Points on a hilly landscape, in no order, each with its height.
A ball rolls from a point to whichever of its 2 nearest points has the largest drop for the distance, and stops where none of them is lower. Distance is the straight distance between rows; heights are no part of it.
Z_990 h=11.5: [ 10  -3  -2  11  15   3   3  16 -15   6  22  21 -19  12 -38  27 -11  -9
  -2  -2  -8  15   0 -19 -15   2  16  13   9  42 -10  23   9  10  12 -10
  42   3]
Z_135 h=36.4: [-43  17   4  26 -16  15   6  16 -11 -10  44  21  24 -34 -38   4  10 -36
  -5 -45 -71   6 -28 -15 -21  -1  16 -74  13   0  -7  12 -38  23  -6 -10
  -9  -3]
Z_81 h=59.9: [ 20  11  22  13 -11  36  16   2 -15  -1  33 -39  14 -35  22 -49  -3  16
 -17  47  40 -27 -26   7  39  20   3  15  -6 -26   5 -28 -18 -45  -6  11
 -55  22]
Z_515 h=38.1: [ 10   2 -16 -11  -8 -34 -38 -32  20   1 -35 -16  29  -4  61 -16 -23  40
  10   0  27 -52  10  13  23   9 -10  24   5 -39  -4 -41  -1 -19 -18   1
 -14  12]
Z_760 h=49.6: [-15 -45  10  -2  -5   9   2 -10  -6  17  -2   0 -15  26  10 -20  19  31
   2  31  52 -32  29  36  19 -30  -2  45 -23 -33  25 -28  -7 -24 -19 -17
 -63 -10]
Z_838 h=54.8: [ -5 -14   5 -37  31  -4 -12 -16 -17 -23  12  23  -5  42  39 -35   6  52
  20 -10  31  17 -16  66  23 -48  -4  24 -23  13  26 -32  38 -15  -6  -1
 -19 -29]
Z_802 h=41.5: [  4  31 -21  35  11 -37 -20   1  38  -8 -11   1 -15 -58  -7 -37  21  14
  22 -55 -51  38   0 -21  19  -2   3   5   7  -1  -3   0   7   8  38  10
  51  39]
Z_695 h=52.7: [  9   1   6   1 -38  37 -12  -9  27  15  -6 -66  16  -1  21 -29 -10 -18
  -5  34  -1 -31   7  -7  42  34  -1 -27  23 -30 -39   5 -11  -6 -20  -7
 -41  -8]
Z_446 h=49.8: [ -3   7 -45  -6  -4 -14 -20 -12  41 -28 -27  -7  30  -7  38  40 -26 -28
  10  20  21 -32  11 -37 -18  64 -20 -42  -8 -44   7  -4  -1  17 -15  11
 -22   0]
Z_479 h=25.7: [  2 -13   7  21   0  36  31  32 -25  21   3 -12 -49   3 -66   0  -5 -26
   4 -11 -15  24  13  16  12  13  13  13   4  48 -18  31   2  24  12 -21
  46 -10]
Z_401 h=27.8: [-30  11  11  -4  45 -56 -18  -2   1  -8   6  15  -3  29  14  43 -38  -6
  -9 -18   9   4 -11  18 -43   5  -2  37 -37  30   7  -4  16  -3   5  13
  53 -19]
Z_512 h=46.1: [ -6  29 -22  21   9 -45 -13  21  30  -2 -28 -27 -28 -34 -19 -17   3   8
  15 -37 -53  12   6 -15   9   9  17  15   2  17  -7   3  16  -2  28  13
  87  24]
Z_276 h=21.5: [  6 -23  10 -39  -7 -14  66  15 -13  11  33  47 -14  48 -10  31  42 -26
  15  21  27  21  19  18 -63 -24 -25  28 -11  17  14  -3   3  -3 -29  -1
   2 -22]
Z_949 h=53.3: [-11 -20   4 -31  26 -17 -38 -19  -7   1 -20  -6  19  35  48 -22 -20  48
   7  -7  23 -26  -9  43  15 -32 -15  26 -16  -9   9 -34  24 -26 -15   9
   0 -19]
Z_161 h=33.1: [-14  18  -7   5  18 -40  -4  24  15  -7 -22 -22 -37  -5 -14  14 -13   9
   2 -20 -24  -5  -5  14   6   4  23  23  -9  36  -3  -3  20  -2  11   2
 112   9]
Z_791 h=13.0: [ -4  -7 -20  10 -42  37  23   9  20  -1   2 -19   9   2 -15  22  -7 -59
  -7  38   9  -1  33 -32 -30  29 -12 -46 -11 -41  -5  13  -9  15 -19 -15
 -64   1]
Z_365 h=21.6: [ 22   6  38   1  17  60  18  10 -34  18   6 -43  -4 -30  -7 -62  -5   1
 -26  15  -1  12 -18  27  16  18 -23 -15  -2  17  -6  36  -8 -16   3  22
  10  -2]
Z_153 h=30.4: [-32  -9   2  -3  34 -47   0   8 -13   6  17  20 -11  54   7  44 -30 -23
 -10 -12  11   9   3  18 -41  -8 -15  38 -42  32   4   7  25  -2   6  18
  43 -28]
Z_461 h=22.3: [ -6  22   4   3  19 -53 -32  -5  15 -10  -7  23  12   2  25  29 -24  23
  -7 -16 -12  -1  -2 -19 -33  14  15  13   5  17 -12   4  10  -1  17  16
  64   9]
Z_114 h=61.3: [ 28  -1  18   8  -8  32  20 -10 -17  -1   8 -22  17 -38  21 -20   3  17
  -9  28  26 -13 -31  -6  28  -4  12  -3   8 -19  17 -23 -14 -37   3   9
 -61  14]
Z_532 h=13.2: [ 32  13  45 -14  22  34   7   4 -16 -13   6 -21 -16 -21   9 -53   1  33
   4   2  17  10 -16  34  22  10 -32  14  -2  33  11  20   9 -16  -2  11
  35   5]
Z_735 h=42.4: [  4  24 -13  33  14   7   2  20  -6 -10  16  -2 -14 -37 -52 -14  20  -6
  -8 -34 -48  22 -17 -15  -2   0  20 -12  17  31  -7   9 -29  19  13  -6
  30  -3]
Z_223 h=29.1: [-12 -18   7 -53 -10  -5  40  -4 -14  -5  24  60 -29  54  19 -12  53   7
  17  23  24  25  -3  52 -14 -67  -8  37 -18  19  24 -24  -5  -2   2 -12
 -30 -33]
Z_660 h=25.6: [  1   2  -6  14 -50  30 -15 -13  42  -8   8 -33   8 -27  17   0   2 -19
 -11  42  13 -33   5   5  33  31  13 -25  15 -39  -8   0 -19  -7 -22 -16
 -73  -4]
Z_758 h=17.7: [  4 -16 -19   3 -25  24  30   2  -9  11  -7 -21  17  11 -13  31 -13 -51
   4  29  10  -1  50 -38 -39  42 -20 -37  -6 -36   0  21  17  20 -21   5
 -39  -6]
Z_142 h=26.5: [-17 -29  25 -46 -13   1  44   6 -11   7   6  48 -22  46   7  -1  58   0
  10  44  31   3  15  37 -32 -62 -14  30  -7  -3  32 -33 -13 -13 -10 -17
 -38 -28]
Z_177 h=19.8: [ 10  19 -15   7  -9 -11 -19   0   0 -29  23  44  27 -37 -20  33   5  -1
   0 -21 -30  23 -27 -51 -29 -13  12 -25  31   8  -2  -2 -14   0   5  -9
  -5  15]
Z_716 h=49.0: [  4 -16 -16 -12  18 -16 -13 -16  -8   7 -19  19  28  15  21  37 -20   7
  -7  15  28 -21  20 -22 -26  -3 -19  11 -10 -17  17   4   6  -1  -1  -5
 -22   0]
Z_373 h=35.6: [-36  28  -8  29  -6 -12  16  15   2 -15  41  29  17 -49 -36  -5  27 -16
   2 -45 -73  13 -40 -14 -20  -9  23 -64  14   1   1   0 -47  14   9  -2
   0  12]
Z_596 h=44.6: [-31  24  12 -30   7 -58 -42 -14   8   3 -61  -5  27   7  53  19 -39 -16
 -24  -6  -1 -27   3 -18 -29  27  -7  15 -12 -28 -22   1 -11  -6   1  26
  33  -3]
Z_266 h=19.2: [  2  -9   4  -7 -18  23  -5   3 -26  20  -2 -10  14  16 -20  13 -19 -27
 -15  16  -6  -3  26 -27 -15   9   1 -20  14  -1 -26  27  12  14  -7  -2
  -9   2]
Z_63 h=39.7: [-16  32 -29  39  10 -12  15  26   5 -15  19  -4  -6 -52 -68 -13  23 -24
   9 -49 -65   0 -13 -18  -9  -3  23 -23  11  24   4  -2 -27  23  12 -25
  45  -7]
Z_57 h=40.0: [ 23 -25  33  -4 -20  45  47   8 -26  32   3  -2 -14  16 -27   0  17 -21
 -15  30  -5  18   9   5   4 -18  15  -3   8   5  -8  24 -16  -7  23   6
 -30   0]
Z_155 h=50.5: [-29 -37   7 -16  -2   1   0  -1  -4   3   0  21 -22  41   9 -22  36  24
   6  24  51 -23  24  47   3 -56 -12  42 -26 -38  30 -42  11 -24 -15 -22
 -53 -15]
Z_306 h=46.4: [-35  17   2 -25   4 -43 -30  -9  13  -3 -64 -11  35  -4  64  29 -46 -30
 -11  -3  11 -37   8 -20 -26  52 -29  -5 -17 -39  -8   4 -22   1  -8  24
  20 -10]
Z_744 h=4.2: [ 29   6  23  19  20  33  13   4 -12  -1   5   7  -7 -21 -16 -12  11  23
  -6 -10 -12  25 -31   3  18 -14   7   1  10  34   2  12 -13  -3   5  10
   6   8]
Z_357 h=51.3: [ -4 -39  39 -21   5  16  13  -6 -28  35   4 -26 -15  44   6 -29   7  21
   9  33  42 -18  24  35  23 -31  -6  21 -16   1   7   1  13  -8 -10  -3
 -30 -24]
Z_765 h=36.0: [ -5  -8 -31  -5   8 -18 -60 -15  26  -5 -32  -4  20  -1  53 -17 -21  39
  -1  -8  38 -63  10  30  30  13 -11  43 -16 -46   9 -38 -13 -34 -30   2
 -28  -5]
Z_743 h=63.1: [ 10  -3  -6   9 -30  20  21 -11   0  -6  -4  18  17 -16  -7  33   4   7
 -16  31  21  -6 -18 -21   8 -21  10  -8  16 -25  25 -17 -27 -29   4 -13
 -82  25]
Z_116 h=33.6: [-30  16   0  26 -18  26   9  25 -20  -3  33   6  13 -14 -45  -3   3 -48
 -18 -25 -61  16  -8 -20 -23  -2  10 -57  11   0 -24  22 -23  28  -4 -13
 -12 -15]
Z_71 h=36.1: [-14  45 -12  35   1 -38  -4  -3  24 -23  19  27   9 -73 -20 -25  42   4
  19 -66 -61  37 -27 -11  -1 -10  12 -37  21  -1   3  -7 -31  17  28   8
   8  25]
Z_841 h=54.6: [  7   4  22   4 -39  42  -7   0  22   4   0 -63  15 -17  26 -39   3 -23
  -6   9 -25 -18 -12  -8  39  24 -13 -47  24 -18 -42   6  -8   8 -13  11
 -34  -2]
Z_293 h=50.4: [ -8 -33  31 -12   6  11  -1  -9 -21  18   2 -23  -9  32  19 -30   5  32
  12  22  51 -26  16  43  23 -31  -3  34 -15 -20  22 -17   4 -13 -16 -10
 -49 -14]
Z_249 h=47.7: [ -8  -2  -2 -20   7 -10 -23 -15 -11  13 -18  -1  27  23  11  25 -31   9
 -17  10  12 -25  18 -15 -18  10  -7   3   4  -1 -10  17   7   7  -2  -4
  10  -3]
Z_959 h=21.2: [ -3  -6  -7  16 -45  43  10  -5  23   7   6 -22   5 -16  -6  19   2 -24
 -21  39   6 -21   0 -13  16   9  11 -36  11 -34  -3   6 -21  -8  -1 -21
 -78  11]
Z_569 h=45.0: [ 16   7  27  -5   9   6 -15 -13 -17   5 -10 -22   4  -1  13 -29  -1  30
   9   0   1  -3   1  -3  17   2  -1  -1  21  18 -21  18   8  -2 -11  20
  26  11]
Z_624 h=51.2: [ 16  -9 -29   0  19 -12  10 -26  -5 -16 -10  37  33  -6  14  52 -13  -1
   5   5  27   2   0 -48 -46  10 -14 -15   2 -23  37  -2   2   1  -7   7
 -29  14]
Z_82 h=50.2: [  6  -6 -28 -16   5 -24 -26 -21  10 -12 -24  22  39   7  39  32 -29  29
 -11   0  40 -45   8 -10 -14   1  -8   4  -6 -31  18 -18  -2  -2  -3  -4
 -24   3]
Z_490 h=43.9: [ 16  28 -17  29  21 -40  -8   2  42 -10 -24 -13 -34 -44  -1 -27   7  28
  20 -52 -35  26  -8  -8  13   4   1  35   2  13  14  -6  25  -8  36  11
  77  41]
Z_674 h=17.4: [ -1  -9 -15  19 -52  28  20   2  22  -2   6  -9   5  -5 -15  29   4 -40
 -17  48  18  -7  17 -20 -16  11   3 -39  -1 -46   3  10 -21  -5  -7 -13
 -81  -1]
Z_200 h=48.2: [ -8 -14  -7  13 -16  11   2  -5   3  29 -13 -10  -5  18   6  -5  10  11
 -13  46  57 -40  38  11   7  -5   6  32 -17 -47  16   0 -23  -6 -18 -24
 -68  -2]
Z_462 h=48.1: [-17  16 -32 -20   0 -33 -24 -13  34 -17 -39  -8  31  -5  54  34 -41 -35
 -11   5  21 -42  13 -21 -21  60 -20 -14 -12 -41   2  -3 -12   8  -9  23
  -3  -8]
Z_803 h=17.2: [ 28  13  43  -4  22  49   5  15 -17   5   1 -40 -19 -19  -4 -60   1  14
 -11   8   0  18 -14  24  19  19 -31   9  -3  33  -6  40  -3  -5   2  17
  40   5]
Z_173 h=46.5: [  9  -4  12 -14  13 -11 -29 -15 -16   8 -15  -4  14  19  19   9 -13  25
   4   5   1 -20   3 -11   3  -1   9   6  15  16 -19  18  15   5  -1   5
  26   9]
Z_623 h=25.5: [ 22   5  34  -2   0  61   6  10 -22  26  -7 -61  -1 -20   0 -60  -2  -6
  -9   8 -14  14  -8  16  27  20 -18 -24  16  14 -29  31  -6  10  -4  26
   2   0]
Z_311 h=56.3: [ 18   5  25   3 -28  32   4  -3  14  -1  13 -58  20 -35  24 -52   9  -8
  -8  13  -9 -16 -24  -7  42  13 -17 -28  18 -23 -20  -5  -6 -10 -13  21
 -36   7]
Z_910 h=36.2: [-28  10  -2 -18 -34  19 -33  16   1  12  -8 -36  18   6   9  -7 -21 -40
 -13  -2 -51 -11  19 -31   5  38  -5 -45  28 -12 -64  21  16  25 -12   2
  20   6]
Z_332 h=44.1: [ 24 -12  41 -10   2  32   9  -6 -25  16  -4 -35  -3   1  11 -38  -3  23
   4  24  28 -16  -4  11  33 -11  -2   4   4  -2   1   5   5 -17 -11   9
 -28   3]
Z_309 h=28.3: [ 22  12   4  14  26 -19  -1  10  29 -18 -11  18 -37 -22 -16   8   9  37
  14 -40  -9  21 -31   1  13  -7  17  18   2  43  20 -13  18   4  16 -13
  71  17]
Z_922 h=62.1: [ 14  -8  15  17 -21  27  13 -18   4   5   5 -11  12 -24   5   3   5  12
 -13  32  18 -16 -19 -10  27  -8  13  -3  14 -19  12 -11 -11 -26   3  -3
 -75  20]
Z_508 h=37.0: [ -6   2 -15  -7  36 -46  22   6  14 -25  25  38 -38  39  -3  42 -23   5
   6 -18  15  17 -32  16 -17 -12  18  30 -35  41  31 -24  37  14  24 -15
  67 -18]
Z_986 h=41.3: [ -8   1   4 -25 -27  -1 -33  -7   6  16 -32 -46  17   9  35 -17 -11  -5
  -1   7 -17 -26  13 -23  25  35  -9 -28  28 -21 -50  10   6  10 -11  16
  18   4]
Z_538 h=53.9: [ -2 -22  -3 -35  24 -15 -12 -17 -10 -21   4  48   9  40  37  -4   3  52
  23  -5  34   6  -8  54   7 -60  -1  32 -21  -3  27 -35  29 -18  -2 -20
 -33 -21]
Z_835 h=41.4: [ 26 -23  43  -3  -3  33  27  -4 -29  22   1   1  -7  14 -14  -3  19   6
   2  33  10  20  -5  10  11 -22  15   7   0  13   9  15 -11 -13  11  12
 -36   4]
Z_561 h=45.7: [  8 -18  24   6 -10  30  15 -16 -19  22   1 -40  -1   7   9 -25   3  14
  -2  44  38 -26   6  13  32  -4  17  13   3 -25  13  -5 -12 -20 -11  -9
 -60  -4]
Z_769 h=22.2: [ -9 -10  -9 -29  17 -22   9  -6 -11 -12  27  41 -48  59  12   4  14  16
  16  -1  13  25   0  56   9 -33  -2  31 -31  42  13  -6  18  13  17 -17
  14 -24]
Z_601 h=52.1: [ 11 -10 -57  27   1  -9   9 -23  17 -11 -12   4  21  -5  17  51  -3 -29
  29  13  38  -2  14 -42 -29  45 -12 -38 -21 -44  35  -7  -5  23 -25  27
 -45   2]
Z_407 h=23.6: [ 13  28 -14  24  -9 -27 -21  -4  17 -26  22  44  34 -54 -15  14  22   9
   1 -45 -40  28 -35 -43 -15 -23  14 -27  37   8  -5 -17 -19   6  20   4
   1  33]
Z_821 h=48.3: [-22  34 -34  28  -3 -27 -21  20  26   1 -21 -30 -13 -40 -20 -27   9 -20
  11 -40 -75  10  12 -15  14  21  14  -2   9   9 -24  13   6  10  22  15
  72  24]
Z_849 h=28.5: [  5  -5   9  11  16   5  -8  18  -8   9  -4  -8 -37  12 -23  -6  -6  16
   6  -5  -3   5  -3  15  18   2   8  12   2  50  -8  25  14   9  -3  -5
  56   0]
Z_641 h=15.6: [  2   1 -20  27  11  -4  15  32 -15 -10  22   9 -25  -6 -53  28 -12 -23
  -3 -15 -24   9   6 -28 -19  15  20  17  -6  38   3  13  13  11  15 -12
  67  -5]
Z_978 h=43.4: [  9   5  18  -9  -7   3 -26 -11  -8  14 -24 -34  13  -5  24 -31  -1  11
  10   1 -18 -10   0 -21  23  13 -10 -13  27  -1 -34  16  11   5  -8  21
  22  20]
Z_227 h=24.1: [ 10  16   0 -15  44 -36 -16  -9  12 -22  10  33 -17  26  24  14 -11  56
  10 -32   6  18 -32  44   9 -19  13  24 -13  34  11 -16  24   6   7  -1
  60  -3]
Z_255 h=30.7: [ -3   7  -6   3  30 -15  -3  18   4  -4 -12 -21 -50  12 -21   7 -12  13
   1 -14  -6  -5  -8  22  17   9  12  20  -7  51   2  11  24   7   3  -3
  92   5]
Z_370 h=37.3: [-11  35 -39  36   6 -25   0  22  18 -16   3 -16 -13 -50 -51 -14  21 -14
  12 -53 -64  -1   2 -20   4   2  17 -14   8  25   2  -9 -13  23  20 -13
  64   5]
Z_207 h=42.7: [ 27 -16  42  -5  10  31   9  -5 -30  24   3 -22  -7  21   0 -17   2  23
  10  22  14   5   3  20  22 -12   9   7  -1  21  -4  24   0  -1  -6   4
  -3  -6]
Z_101 h=39.3: [-11  36 -18  43   6 -34 -14  -4  34 -18   5  -1   2 -75 -12 -47  28   4
  29 -63 -60  43 -10 -13  13  -4  -8 -12   5  -5  -6  10  -3  10  32  12
  19  37]
Z_728 h=24.0: [ -2 -27  23 -36 -12  -8  60   6  -8   9  13  62 -14  37  -4  25  51 -10
   9  34  32  11  17  18 -51 -48 -22  20  -4  11  24  -4 -15 -13 -13 -12
 -18 -20]
Z_444 h=31.0: [ 14  16 -21  20  25 -23  10  14  31 -15 -13   7 -33 -55 -40  -8  21  22
  12 -58 -27  12 -26 -12  11 -10  11  14  12  29  20 -17   8   8  29 -13
  76  16]
Z_247 h=30.1: [  7  28  10  24 -10 -16   5  -5  10 -31  13  33  27 -61   1 -28  30  13
   8 -50 -42  35 -51 -15  10 -19  -4 -41  21  -6  -4 -17 -31  -3  19  31
 -21  39]
Z_797 h=52.8: [-24 -33 -18 -47  11  -5 -15 -10  -6 -18  -1  51   5  52  24  -5  21  24
   5   3  31  19   2  53  -5 -70 -12  37 -28 -17  28 -51  34 -21   9 -16
 -40 -33]
Z_290 h=50.0: [  6 -17 -24  -3  20 -22   1 -20  -7  -3 -15  43  26   9  11  43 -13  18
   8  14  45 -14  14 -25 -30 -22 -11  10 -12 -23  40  -8   7 -10  -4  -8
 -37   5]
Z_530 h=52.5: [  2 -36  40 -23 -14  27  24   7 -30  49  -7 -14 -13  47  -9  -7   7  -6
   0  35  24  -7  42  24   0 -29  -1   9  -4  -5  -8  20   5  -1  -1  -5
 -22 -17]
Z_329 h=32.4: [ -4   0  14  15 -23  46  30  33 -34  26  18  -4  -3  11 -64   3  -5 -56
 -26   4 -41  30  20  -1 -17   4  10 -21  13   9 -33  27 -11  11  13  -5
 -13 -14]
Z_439 h=54.7: [-22 -17  -2 -40  38 -18 -39 -16 -15 -12  -2   0   4  56  42 -32  -2  40
  10  -5  17  11 -10  69  19 -38 -21  29 -27  10   0 -29  37 -23  -3  18
   2 -32]
Z_942 h=26.7: [ 25  31   0  17  -1 -17  -6  -4  17 -28   6  47  30 -52  -8  -1  27  33
   9 -42 -29  41 -49 -26   2 -20  19 -12  32  16   2 -16 -23  -4  18  15
  -3  32]
Z_72 h=64.0: [  9  -7 -16   1 -19  10  14 -14   2  -7  -8  23  19 -12 -15  37   2 -15
  -1  38  31   2  -1 -39 -30 -13   2 -12  12 -36  33   1 -16 -11   5 -18
 -65  20]
Z_7 h=19.5: [-15  -4 -17 -35  31 -35 -13 -10   3 -17  18  51 -20  58  22   6   2  26
   6  -7  15  29 -18  56   9 -36  -8  34 -31  32  19 -21  33   5  19 -13
  11 -40]
Z_494 h=21.7: [  0 -16 -17  12 -31  26  26   0 -17   9  17  -8  16   2 -31  35  -6 -64
   6   9 -12  33  29 -49 -47  33 -21 -54   8 -23   0  16  14  10 -23   8
 -33  -3]
Z_359 h=21.8: [  2   0  -6 -28  34 -35 -10 -12   9 -27  11  50 -19  42  26  14   0  50
  14 -19  15  29 -30  57   9 -30   6  26 -19  34  15 -22  27   4   9  -8
  22 -13]
Z_229 h=25.2: [-13  13  16  -9  41 -57 -29  -7  10 -11  -3  25  17  21  33  39 -27  11
 -15 -18   6  -5  -8   7 -37  -3  10  25 -20  16  -4  -4  10  -6  12  19
  61  -3]
Z_118 h=18.3: [ 10 -24  23 -20  -7 -10  46  12 -18   9  28  40 -18  42 -26  29  19 -11
  10  21  24  20  22  -6 -44 -18 -15  23  -1  25   2  24   1  -1  -3  -6
   4 -10]
Z_676 h=39.0: [-24  13  -7 -25 -25   2 -35   3   3   6 -26 -34  15  14  19  12 -18 -23
 -13  14 -25 -17  14 -27   3  42   6 -27  26 -18 -46  23   9  14 -12   8
  18  10]
Z_663 h=8.8: [ 32   9  40   1  21  28  16   2 -10 -16  13   4 -11 -21   3 -28  15  34
   6  -9  13  28 -39  23  21  -2 -12  11  -9  39  18  16  -4 -16   0  10
  19   7]
Z_560 h=24.2: [ 11 -13   9 -21   8   3  21  -2 -11   3  18  33 -53  50  -1   4  22  12
  24   9  16  24  -3  43  12 -25   3  24 -31  48  10  14   6  12   9 -14
  10 -17]
Z_551 h=33.0: [-12 -13  -8  -8  28 -50  17   3  -5  -3  35  48 -31  52   0  46  -6 -14
   6  -8  22  31  -5  12 -37  -9 -14  37 -37  31  17  -6  29   4  13  -2
  34 -22]
Z_346 h=38.7: [ -4   8 -12 -19  26 -40  17   6  16 -29   0  19 -58  21 -10  28 -15  11
   9 -22   5   6 -30  20  12 -14  20  21 -31  46  38 -25  36  19  29 -21
  82 -10]
Z_174 h=40.3: [  5  10  -9 -27 -15 -53 -38 -29  25  -4 -45  -6  29  -4  67  -8 -12  18
   8  -2   8 -43  17  -6  21  22  -7  10  16 -44 -17 -26  -4 -11   4  12
  -9  26]
Z_734 h=35.8: [ 10 -10  19   4 -38  45  42  20 -27  30   5  -8   5  16 -41   5  -4 -56
 -21  32 -10  22  37 -15 -25   0  -3 -21  14  -9 -29  24  -6   6   6  -3
 -32  -6]
Z_571 h=46.6: [-10  32  -8  24   6  -3 -16  17  15   6 -19 -34 -18 -37 -22 -49  13  -6
   6 -33 -51  16  12  -8  22  17  -2  -5  19  16 -30  22   2  16  -1   7
  63  18]
Z_605 h=29.3: [  4  10  25   3 -12  51  -9   9 -17  18  -7 -58  11 -12 -11 -39 -10 -26
  -8  -1 -32   6   0  -1  24  16  -8 -34  27   1 -49  30  -2  16  -8  18
   6  -2]
Z_141 h=51.7: [-26 -43 -18 -17   5 -12 -21  -8   5 -19  -9  36  -4  42  20  -1  26  32
  -3  10  48  -9  14  49  -2 -63 -24  46 -32 -44  41 -57  29 -23  -6 -22
 -50 -20]
Z_957 h=29.6: [-25  -4  -2  18 -28  30  23  23 -17  -1  41  13  20 -15 -44  18  -1 -72
 -15 -13 -47  26   1 -33 -42  12  -5 -67   8 -16  -7  15 -15  14  -7  -7
 -42 -13]
Z_193 h=14.7: [ 10   0  13   3 -13  39   1  10 -24  13  11   0   8   1 -32   5   1 -17
 -17   4 -19  15   6 -17   7  -7  13 -22  20  17 -24  24 -14  10   6   4
 -12   5]
Z_347 h=32.5: [-11  11  11   0 -29  39 -15  12  -1  16 -10 -51  14  -4   3 -30   0 -31
  -3  -6 -44  -2   9 -12  20  24   2 -53  30  -7 -53  21   5  21 -16   3
  11   1]
Z_928 h=29.2: [  0   2 -11  13 -36  10 -31 -23  29  -1   0 -31  10 -20  33 -20   1   5
   0  34  34 -44  14  10  48  40  11   5  12 -31  -8  -7 -20 -10 -37 -17
 -60  -4]
Z_564 h=28.7: [  1  -5  11  28  -4  43  24  30 -29  21  10  -7 -27 -11 -65 -10  -7 -35
 -17  -4 -33  28  16   8   3  11  16 -12  11  36 -32  29 -15  23  15 -10
  18 -18]
Z_472 h=34.1: [ -4 -12 -13   2   4  -6 -40 -21   9   7  -8 -26  15   7  48 -34 -12  38
   9   2  52 -60  14  30  35  12 -10  54  -7 -40  10 -32  -6 -27 -43   0
 -42   1]
Z_369 h=19.6: [ -4 -18 -25  22  14   7  36  43 -14 -13  11 -14 -35 -15 -73  20 -19 -37
  13 -17 -23  -3   6 -21  -4  14  19  12 -15  39  11  -1  18  23  19 -21
  79 -15]
Z_132 h=21.4: [ -3 -10  -9  -8 -17  20   9   2 -23  20  -7 -21  13  26 -12  24 -38 -43
 -20  27  12  -6  47 -32 -28  36 -17 -15   1 -17 -15  36  14  18 -10   2
 -12  -4]
Z_406 h=15.1: [ 12 -18  10   2   4   1  29  22 -25  11  24  31 -15  26 -32  21   3 -10
  -3   6   2  29  13 -19 -28  -1   7  19 -10  28  -5  33   4   1  11  -8
  16  -2]
Z_426 h=25.8: [ -8 -11  -6  11 -38  38  24  12  -7  -2  20   1  19  -9 -36  30  -4 -67
 -14   9 -19  19   4 -50 -43  10 -13 -49  10 -27   1  16  -6   3  -6 -13
 -56   4]
Z_945 h=26.0: [ 22  21  10  -2  33 -37 -16  -3  20 -18  -2  34 -14   5   8  14  -7  53
  13 -33  -1  18 -25  14   0 -11  15  25  -3  33  14 -16  21  -4  12  -3
  67  15]
Z_516 h=19.1: [ 12  17  -6  11  12 -29 -28   1   5  -6   4  21  12  -8  11  25  -7  20
  -4 -12 -21  10   0 -33 -16   7  20  10  20  16 -23   5   5   3  13   7
  48  14]
Z_254 h=23.2: [ -2 -15 -12  23   6  20  25  33 -10   6  -2 -19 -45 -12 -74  -2  -5 -23
   0 -23 -30   8   5   1  15  13  18  10   0  44  -3  15   2  16  10 -29
  61 -12]
Z_242 h=51.1: [  1 -12  -9  -9 -34  20  -9 -14  13  23 -18 -50  13  14  17  -5 -24  -7
  -7  38  15 -46  28 -13  30  32   3 -16  15 -30 -24  14  -7   5 -29 -15
 -38  -5]
Z_917 h=33.8: [  2  26 -24  26  26 -28  18  12  26 -12  -7 -12 -29 -69 -40 -25  28   6
  11 -69 -48  18  -8 -13  16   1   5   0  11  20  13 -14  -5   9  18 -14
  52  16]
Z_162 h=52.0: [ 10   0 -37   7   5 -11  -1 -28   2 -10 -10  17  33 -13  16  56 -12 -26
  12   7  23   9   3 -56 -46  37 -15 -29  -3 -31  31   0  13  17 -13  24
 -24  13]
Z_103 h=35.1: [-16   5 -16 -15  39 -49  15  -2   8 -22  34  54 -26  50   5  36 -16  -7
   2 -27  17  32 -30  30 -33 -13   1  32 -47  31  35 -29  29   9  20 -13
  34 -26]
Z_563 h=32.9: [-19  27   8  29 -12 -14  10  -2  10 -21  32  34  24 -61  -9 -13  33  -1
   5 -48 -65  31 -51 -10  -3 -13  13 -56  24  -2   3 -16 -41   7  16  16
  -8  23]
Z_675 h=42.5: [-12  12   2 -29  -5 -53 -49 -29  26   5 -50  -2  33   1  62   3 -25  16
  -6  -9  -2 -28   8 -16  -7  16  -9  11  11 -30 -15 -12  -5 -12   0  23
  23  18]
Z_976 h=51.0: [  1   3 -58  15  -2  -5  -7 -14  41 -29 -15   0  26  -9  31  44 -16 -38
  18  20  28 -17  11 -33 -23  67 -12 -45 -24 -50  20  -3  -2  22 -30  32
 -35   3]
Z_287 h=32.0: [ -1   0  -9   0 -17   1 -31 -24  17  10   0 -43   9 -11  48 -40  -9  32
   8  21  45 -54  21  14  41  34  -2  33   8 -39  -7 -18 -11 -20 -44   6
 -42   3]
Z_233 h=49.5: [ -2 -15  -7  -5 -25  25  -3  -9  -2  30 -15 -34  -3  23   3  -6  -7  -3
 -10  43  38 -46  52  -3   9   7   0  10   0 -34  -3  16  -7   5 -17 -16
 -49  -9]
Z_536 h=52.4: [ -9 -13  -6 -29  28 -16 -44 -23   0 -12 -23  19  27  36  46   8 -19  43
  -9  -9  25 -32  -5  38   2 -39 -13  31 -29 -21  18 -36  24 -21 -10  -1
 -10 -19]
Z_314 h=9.8: [  3   7   8  19   1  30  10   4 -27   9  15   9   2 -24 -34  -1  14  -3
 -11  -8 -31  31 -26  -9   7 -11  13 -26  15  28 -15  16 -30   2  15   8
 -10   2]
Z_636 h=38.2: [ 17 -22  32 -12 -25  32  49  17 -25  41   0  -1 -12  28 -35  10  16 -36
 -14  40  11   5  33  -9 -22 -15   8  -2  15  -9 -19  20  -6  -3   8  -2
 -29  -8]
Z_707 h=47.1: [ -4 -11   8  21 -28  26  12 -12  -2  24  -2 -16  -7   1   2  -2  17   5
 -11  50  47 -25  17   8  29   8  16  20  -5 -43  15  -9 -30 -20 -19 -17
 -76   4]
Z_168 h=44.4: [  3  23  -9  29  12  13  -3  17  -1   2   1 -21  -9 -42 -46 -28  15  -9
  -2 -31 -39  13  -6  -1  11   9   7  -7  20  33 -21  17 -11  21   2  -1
  49   2]
Z_876 h=26.3: [ 16 -12  26  -3  10  17  15   9 -16   5  13  13 -52  20 -28   5   6  10
  10   0   2  23  -5  27  16 -10   5  16 -16  63   7  20  -1  11   5  -9
  29 -10]
Z_521 h=58.3: [ 24  10  22   9 -20  47  23  11  -8   5  25 -59  15 -39  20 -50   1  -8
 -18  39  14 -27 -28   6  46  17  -8 -15   1 -38 -10 -13 -18 -31   2  20
 -52   8]
Z_678 h=51.4: [ -7 -11 -18 -17  16 -33 -35 -20  19  -5 -38  23  39  16  45  25 -26  31
 -16  -5  32 -43   3  17 -17 -17 -18  28 -22 -32  21 -34  10 -13  -3  -3
  -9  -4]
Z_597 h=15.9: [ 17  13 -11  10   5 -16 -25  -8   1 -18  14  35  25 -17  -1  31  -8  13
  -6  -9 -14  16 -12 -45 -30   5  14  -8  22  13  -7   3   1   4   8   1
  23  16]

Where does a ball stop that starts at each point below?
Z_976 => Z_791
Z_173 => Z_744
Z_347 => Z_744
Z_917 => Z_7
Z_841 => Z_990
Z_161 => Z_7
Z_561 => Z_990
Z_838 => Z_760
Z_329 => Z_990
Z_223 => Z_990
Z_515 => Z_791
Z_802 => Z_597
Z_373 => Z_597
